A landscape with many valleys, sampled at points; each row gives a point and its height.
A ball rolls from a point to whichever of its 2 nearest points has the largest drop for the distance, and stops where none of them is lower. Distance is the straight distance between rows; heights are no part of it.
q_523 height 3.11: [-17  -5   2  44  19   9  57  24  46  22 -29 -15 -32  -2   1 -14  -2   5
  36  16]
q_869 height 4.46: [ -2  -9  10  13  19  -5  20 -24   4   4  -7  -5 -50   6  51   0   6  -7
  47  14]
q_819 height 6.22: [ -6 -13 -19 -15   2 -12  22 -32 -18 -40   4  29  44 -30 -25  13  15 -19
  -8  10]
q_820 height 6.70: [-13  27  13 -16 -21 -29  19  -4  51 -10   7 -26  12   4 -12  28  11 -52
  11  38]
q_881 height 4.67: [-11   3   7 -26 -16  -7 -24   9 -15 -34  54 -17  26   9 -36  37  22 -20
 -18  37]
q_943 height 4.58: [ 39  -6  41 -45   1 -32  -1  -9 -49  39  23  17 -24  14   5  32 -38 -11
 -18 -46]
q_591 height 3.20: [ 25  16 -25  19  32  30  53  27  18 -24 -23  -7  14 -23  26 -36  -3 -16
  35   3]
q_126 height 1.59: [ 22   3   8 -18  30   5  34 -24   1 -18 -48  30  11 -21  29 -20 -21 -14
   4 -43]
q_784 height 4.72: [-20  40  -1 -19 -23  26  52 -22  19  -7 -27  16  21  15 -19 -21  43  51
   5   7]
q_828 height 3.27: [ 26  47 -52  35  23  33 -20  22  25   5  19  -1 -12  -8  29 -22 -19 -11
  13  34]
q_174 height 2.61: [ -7  26  -1   6   8  17  64  17  81  40 -10 -40 -24 -16  21 -16 -11   0
  29  10]
q_311 height 8.54: [ 38  34 -18  31  21  12  32  48 -52   8  19 -15   0  -1 -16   0  13 -15
  14  54]
q_465 height 5.39: [ -9 -26  49 -15  -9  -4  -9 -11 -21 -38  36  -3   4  36 -20  27  26  -5
  -5  16]
q_306 height 3.65: [ 50  11  20 -34 -17 -22  -4  -5 -14  50 -25  16   7   3  23  18 -36 -12
 -26 -40]
q_920 height 2.87: [-11  -1   1  35 -28 -11  -5  11  -4  29 -23  31 -37  10  -7  -6   9 -32
  21  30]
q_238 height 6.09: [-15 -18  29 -35   8 -31  -8 -24  18 -52   3 -21  22  15   6   7  34 -15
   0  31]
q_203 height 4.13: [-14 -34 -12  35  32 -12  20 -22  -5 -20  10  35 -46 -18  18  -1 -14 -13
  41  -3]
q_622 height 0.63: [ 19  10  -5 -38  -6  -4  37   8  13  35 -22 -57  16 -19   6  33 -10  -8
  -8 -21]
q_567 height 3.69: [  6   7  21 -22 -31 -10 -22 -37  13 -10   7  60  -8  10   6   2  12 -68
   0  -5]
q_38 height 3.74: [-40 -23   6  42  -9 -15  27   6  34  11 -62 -20  -5   2 -28 -14  16   1
   5   6]
q_945 height 3.40: [-18 -29 -38  53  30  16   6  43  -8 -26  10  23  -8 -36 -12  -3  -2  44
  30 -20]
q_282 height 2.70: [-27  -5  -4  28  18  -6 -13   8  53 -39   5 -11  14  -4 -19  -6  -4 -11
  -5  33]
q_479 height 5.88: [ 22  28 -48 -14   2  37 -37  -4  -5 -13  50  44 -20 -27  24   3  -1  -6
  16  -9]
q_585 height 1.31: [-24  10  12  27 -32 -16 -15  10  -7  31  -8  -1  -8  37 -32  20  21  -6
  -3  34]
q_586 height 6.86: [ 26  17  12 -27  -1  35 -18  24   0 -40  -7   3  29   9  -5 -18 -11  12
 -19 -40]
q_914 height 4.17: [  2 -30  34  -9  -2 -24 -18  38 -55  27  21  18 -30  16 -14  30 -42 -16
 -11 -56]
q_947 height 7.47: [ -1   3  26 -32  10  -9  10 -39  46 -29 -57  -4  24  23  14 -38  12  12
 -16  -2]
q_896 height 5.36: [ -3 -10 -21  31   7  13   6  21 -28 -14 -41 -28  38 -16 -12 -15  35  45
  -3  28]
q_959 height 6.50: [  6  -4 -21  -1  10 -11  51   2  -4 -40  30  -5  20 -32 -20  25  28 -21
  33  14]
q_491 height 4.02: [ 29  -3 -22  28  17   9 -39  18 -18  -4  -8  -3 -24  -5  40 -29  -6 -11
  22  20]
q_108 height 7.15: [ 17  14   8 -22  12  -4 -19   4  30 -18 -38 -23  36  20  14 -21 -22  15
 -31 -29]
q_646 height 3.58: [ -3 -20  12 -20  -3 -23  -9  22  -5  13  26 -60 -18  -7   8  46   6 -28
  20   7]
q_286 height 3.47: [-42 -15   6  31   6 -23 -15   7  45 -15 -48 -30  19  10 -18 -17   3   4
 -39  15]
q_308 height 2.67: [-27 -15   5  11  28 -27  -1 -28  -4  -9  13  13  26   1 -39   2 -40 -15
 -49   9]
q_12 height 5.13: [  2 -58   5   6 -11 -24 -48  23 -50 -17  25 -15  25  -8  -5  -6   6 -26
   3  12]
q_11 height 8.43: [ 42  21   0 -15  32   2  43  20 -56   9   2 -44  -9  -7  17  -2  -3 -11
  11  17]
q_951 height 4.79: [ 40 -19   2  -3   7  -9 -59  13 -58  12   3   4 -29  28  49 -16  -9  -1
  -1 -15]
q_937 height 2.55: [ 40  24 -22 -27  12  27  35  -1  23  -2 -36   1  16 -15  52 -34 -12 -21
  24 -18]
q_35 height 8.33: [ 40  24 -14   8  26   3  36  29 -16  61 -14 -50 -23  -7  44 -10 -27  -3
  17  10]
q_814 height 0.45: [ 10 -10   4 -15 -18 -35 -24 -61  14  32 -38  26  26   6  -3   1 -16 -23
 -37   5]
q_886 height 3.75: [ 40  20   3 -50 -18  -4   9 -12 -38  -1  23  -4   1   6  10   8  37 -26
  32  19]
q_156 height 5.54: [ -2  -6  17  -2   7 -11  27 -27 -39  17  -6   2  -5  15  -5  20   4  32
 -23  11]
q_518 height 0.73: [ 22  -8  11 -30 -23 -26 -11  -8 -41  -9  18  21 -15  -6  23   8  24 -73
  29 -12]
q_608 height 4.25: [ 11 -38  24  10  15 -14  -4  -4 -47 -44 -20  39  26  -7 -18 -28 -23 -39
 -16 -24]
q_824 height 3.71: [-17 -10  12  48  12 -23  -4  -6 -16   8   8  52 -52  13 -10   8 -22 -38
  -2   2]
q_960 height 6.59: [ -3  12 -19   1   6  38 -41   9   2 -34  22  22  42  -7 -27 -21 -26  16
 -47 -11]
q_240 height 6.62: [  3  -2  21  -4  21  -8 -21 -22  25 -49   0 -12  -2  19  35 -31  33  -9
  23  33]
q_511 height 3.00: [-30  17   3 -12 -31 -22 -14 -54  23  16 -13  39   7  19 -32 -10   6  12
 -45  33]
q_67 height 2.92: [-13  -9 -45  16   5  32  19  16  -8  27  11   9 -30 -52   4   1  -7  39
  15 -37]
q_606 height 4.95: [ 21  -7  45  11  21 -14  -1  13 -48  -4 -33   8  -6  22   1 -24  -5 -17
  -6 -13]
q_357 height 3.48: [-29 -21  38   2  10  -9 -13   7 -28  32  50   4  -8  13 -26  24 -68  15
 -37 -37]
q_76 height 7.09: [-29  19  36 -23 -25 -21  19  -4  55  20 -10 -28  -8  35 -22  27  11   1
 -10   0]
q_285 height 4.92: [ 29   5  20 -31  -3   9  23 -25  21  25   1  -1 -48  19  55   7  18  -5
  45 -18]
q_766 height 1.87: [-11  31 -26   2  -3  40  42  33  54  56  19 -71  -5 -23  -2   8  -4  30
  19   7]
q_489 height 6.37: [-30  16 -11  15 -13  18 -29   2  25 -24  56  30  40   9 -57  16 -21  27
 -32  -2]
q_77 height 4.01: [-18  52 -18  -8  -5  11  17 -37  21  -9   5  38  25  16 -43 -18  15  36
 -37  11]
q_795 height 5.41: [  0  29 -17   0  -6  28 -70  22  35  16  15 -34  -9  24  21  -9 -16  38
 -25 -26]
q_762 height 5.40: [  9  21   9 -48  -7  32  14   7  26   4  39  -3 -31  -3  39  24  11  10
  43 -10]
q_634 height 4.87: [  1 -22   3 -16 -33  12 -26 -24 -22 -13  -1  77  11  -3 -14  -8  20 -20
  -1 -25]
q_691 height 2.82: [  0   0 -20  12  -3 -41  -7 -49  16  21 -49   1   5 -11  21 -18 -12 -51
  -9  24]
q_942 height 8.18: [ 28   3  21  14   7   6   0  27   7  42 -49 -50 -27  23  37 -23   1  17
  13   4]
q_661 height 6.10: [-25   9   0  40 -19  21 -11  25 -17  -3  28  53  14   6 -51  -2   5  28
 -11  -4]
q_530 height 5.72: [  7   7   4   2  20  16   0 -27 -44  -5  23  40 -17  25  -5   2  -4  45
 -30  -7]
q_224 height 6.78: [ -7  22   5  -8   5  -6  49   2  31  -8  22 -32  28  -9 -25  14  38 -18
  27  57]
q_411 height 4.53: [-21 -59 -25  30  11 -26 -18  -9 -33 -23  12 -11  12 -30   2   7   9 -18
  18  20]
q_898 height 2.90: [-18   3   6  -3   8  10   0  23 -18  -3  33 -18   1  -7 -33  33 -45  36
 -35 -49]
q_56 height 3.90: [-35 -50  12  51  15  -3 -13  13 -20 -40  11  29 -12   1 -12  -4  10  28
   6 -15]
q_410 height 5.83: [-27  26 -25  37 -22  30 -15   6  32  -6  28  59 -25   3 -12  -2   4  25
  10  -8]
q_310 height 4.35: [ -8  -5 -10  13   7  -1 -24  22  -7   6  47  -8 -28 -12  -5  22  -5  -4
  11   3]
q_578 height 2.49: [ 11  -7 -11 -61  -9  14  -6 -15  15  10  -7 -43  12 -22  31  26  -5  28
  -9 -49]
q_677 height 5.21: [  1  26 -11 -14  14  21  44 -21  -2  14 -13  -5  -5 -10  -2   5   7  53
  -6  -2]
q_120 height 7.46: [  1  22  37 -30 -15 -20  11  -3  19  17 -16 -49   6  59   0  13  17  49
 -22  -5]
q_81 height 3.54: [ -1 -28  29  -2   1   2 -33   6 -19 -25  11   9  35  -7 -39  -1 -40 -47
 -37 -19]
q_595 height 4.76: [ 16   0 -10  38  10  24  -3  41 -27  -5 -21 -18   7  -2  17 -44  34  18
  33  33]
q_764 height 2.58: [ 21  -8  -5 -20   0  -2  14 -12 -26  18 -22  17 -20 -24  15   4 -16 -10
  12 -41]
q_175 height 1.62: [-28 -15  12   7  23 -14 -14 -35  39 -54  22  21  25  10 -15 -15 -14  24
 -34  23]
q_871 height 4.93: [-16  -9  -9  18 -25  16 -52  22   4  18  12 -27 -28   2  10   5   9  44
   0  -8]
q_861 height 7.89: [  4  31  28  -7 -25   3  17   1  41  50 -45 -41 -16  45  21 -15  27  44
  23   8]
q_111 height 5.38: [ 18 -14  12  -7  21   7 -41  -6 -46  -3  20  38 -10  10   9 -11 -42  12
 -30 -25]
q_759 height 3.73: [-13 -15 -36  20  -4 -15 -30 -14  21   7 -22   1   7 -34  14 -13 -27 -24
  -9 -10]
q_934 height 7.08: [  2   6  -3 -22 -18  10 -13 -37  46 -20 -31   4   8  11  25 -37  31  -3
   8  28]
q_368 height 2.38: [  7  -2  13 -10 -13 -24  46  14 -16  27  -7 -31  -8 -10 -18  38   6 -42
   8 -13]
q_922 height 2.28: [-15  15 -38 -15  -8  10  13  15  -3  28  24 -27  -8 -34 -15  44 -17  33
 -18 -38]
q_536 height 2.62: [ 12  47 -38  14   4  38   9  23  42  29  40 -26 -27  -3  14   7 -14  15
  22  16]
q_642 height 5.84: [-13 -20 -17   8  -1  18  12  11   1 -39 -14  22  45 -22 -28 -19  32  21
  16   3]
q_320 height 5.49: [-11  -4 -42   3 -31  15 -28 -27  12 -18  29  70   4 -20  -6  13  15 -10
  20   8]
q_746 height 4.27: [-32 -62 -25  10 -21 -15 -20 -39   0  -8 -26  14  23 -31  17 -11   5  -9
 -13   1]
q_356 height 3.43: [-29  -8  10 -13 -50 -14 -37  -2 -10  12   5 -19  31   2 -44  24  30   4
 -29  24]
q_54 height 5.59: [ 25 -24  23  -4   4 -19   3  50 -81  18 -22 -26  -6  12   5  -2   3  10
   1 -26]

For each start below, name the point where the ball stops.
q_11 => q_820
q_108 => q_518
q_947 => q_585

Call two points neighbours if one is among the 2 nearest of the other. Go from one point of each pair to the other, from neighbour to neighbour, staying as low as possible. Name the highest point that can't be avoided.
q_922 and q_622 => q_578
q_126 and q_622 => q_943
q_585 and q_820 => q_224
q_175 and q_766 => q_38
